Points, in no order, along strands that fork, close into loops and pass close to each other.
Points whose rows are less than 25.7 apart are linked; no others are. Some points are linked to none.
gusiz: [-75   7   3  42   9 -12  26 -41]
bekis: [ 65   7  35  25  16  -5 -36   0]
zumaz: [ 47 -13   0  -6  -1   0   9   5]
pumaz: [ -8  -2 -12 -28  10  23  -5  -2]
Risel: [ -1 -37  -8 -24  17   1  12 -12]
nutus: [ 40  22  55  44 -11 -30 -62   1]
niz: [  1  15  -1 -26  -1  26 -22  18]
fipa: [ -3  -1 -28  -3  -9  -6  29   3]
bep: [-43 -40  -3  12   4 -37  31   0]
rilur: [  5  34 -22 -12 -17  17   3  24]
sen: [ 61  -2  31  10  16   1 -27   2]
gusek: [  4  38 -14 -13 -22  19 -10  27]
figi: [72 -1 13 19 10 -8 -3  0]
pelug: [-72 -23   0  26  15 -31  25 -12]
mapef: [-64   6 -11  17  14   7  23 -43]
Naf: [ -8  24 -10 -22  -1  27 -17  17]
zazu: [-43  28 -27   4   8  25  12 -26]
dofu: [ 18  20  44  -2 -32  -3 -50  29]
vadaz: [-57 -26 -12   0  18  -9  18 -27]
tup: [ 41  19  24  -2 -18   6 -33  28]
Zekaz: [-37   1 -20 -19  18  24   4 -19]
Lor: [ 34 -26  10 -24  17  10  -4  -2]
Mases: [  9  29  -3 -17 -18  17 -16  29]
Falu: [ 48 -22   1  -5   4  -6  12  -3]
val: [-25   4 -19 -26  17  30  -2 -11]
Gofeb: [-21  29 -14 -20   5  32 -17   7]
mel: [ 52  15  40  14 -10  -4 -38  19]
kup: [ 56 -20  24  -4  22   6 -16  -5]
Nom: [-50 -29  -9  17   9 -33  32  -3]
Navo: [ 50 -22  18 -13  19   7 -10  -5]
gabur: [  3 -26  -5 -29  16  15   3  -9]
zabam: [  2 -37 -14  -3  -2 -21  32  -5]
gez: [-32   6 -33  10 -11 -12  37  -6]
kol: [-53   4 -25  25  -8 -22  40 -16]
Vel: [ 18  -7 -17 -17  -5   3  17   7]
Ved: [ 16  19  21 -14 -15  15 -38  28]
mis: [-26 -44  -8   4   1 -33  32  -4]
sebok: [ 34  22  11  -7 -19  10 -17  28]
luguv: [ 10   4 -25 -10 -11   4  20   7]
vusab: [ 27  16  53   8 -29 -11 -58  21]
kibe: [ 41 -32  -1   0   2 -13  24  -7]
pode: [-19  -9 -22 -18   9  11  16 -10]
nurob: [ 19 -44   0 -15  10 -10  21 -10]
Vupug: [-41   6 -31  20  -9 -15  38 -10]
Veva: [-71   0  -2  42   4 -29  29 -15]
Fadag: [ 49  20  51  44  -3 -25 -58   2]
kopal: [ 30  18  59  22 -25 -17 -59  11]
nufu: [-70   7  -6  28  10  -4  25 -40]
tonik: [ 52   4  23  -2  -3   7 -25  15]
lup: [ -1  31 -30  -7 -14  15  13  15]
lazi: [-25  34 -37   2 -10  16  20  -3]
pubif: [-59 -22 -11  21   7 -31  28  -9]
Ran: [ 17 -27   3 -26  16  13   0  -6]
biri: [ 44   2  15 -11  -1  12 -20  15]
vuv: [-11 -40  -8   1  -2 -29  35  -4]
Fatet: [-58  -2 -16  33  -3 -27  36 -16]
Mula: [ 19  -1   2 -24   3  18 -10  10]
vafug: [  1 -44  -3 -17  12  -8  21 -13]
pav: [ 22  24   1 -10 -18  12 -18  30]
todo: [-30  27 -28  -6   6  29   5 -13]
Bobo: [ 12  25  34  -9 -31   2 -48  33]
mig: [-25  27 -24 -13   5  28   0  -1]
Beb: [-73  -5   3  46   8 -36  29  -7]
bagog: [ 30 -10 -10  -9  -4   0  17   6]
Bibun: [-30  11 -32  -2  -1  10  22 -11]
lutu: [-12  28 -37  -1 -15  13  22   9]
bag: [ 26 -45   0  -7   5 -18  25 -12]
risi: [  3 -20 -20  -7  -6 -10  29  -2]
votu: [ 62  14  39  36  15 -15 -44   2]
vuz: [-55   7 -19   4  17  15  14 -36]
Kobul: [ -2  19  10 -26  -3  27 -39  24]
fid: [ 29   5   8 -17  -3  16 -14  14]
Bemaf: [-47  -4 -19 -12  20  19  10 -29]
Simar: [-43 -28 -15 -13  19  -1  16 -23]
Dako: [-17   2 -33   2 -12  -6  35  -1]
dapi: [  3  -2  -8 -28   7  20  -6   6]
pizov: [ 34  18  63  33 -20 -25 -61   4]
fimi: [ 25  15 -12 -12 -14   9   4  21]
favi: [ 59  18  44  35   0 -16 -46   7]
dafip: [-23 -33 -12 -20  17   0  15 -16]
ged: [ 42  19  36   6 -19  -1 -40  25]

A piece is two or more points that can be reached from each other along the links. Count, over all rows, the pieces, the separate loops (a circle has one, a figure eight two, a Y none), the forks (points with three links) and the tips (points with one).
pieces -> 5
loops -> 0
forks -> 2
tips -> 12

Name the points in between on the shortest way along the links from the first point to the second, in order.
mis; Dako -> vuv > zabam > risi > fipa
Beb; gez -> Veva > Fatet > kol > Vupug
Naf; todo -> Gofeb > mig
tonik; Mula -> biri > fid
vadaz; Lor -> Simar > dafip > Risel > gabur > Ran
Zekaz; tonik -> val > pumaz > dapi > Mula > fid > biri
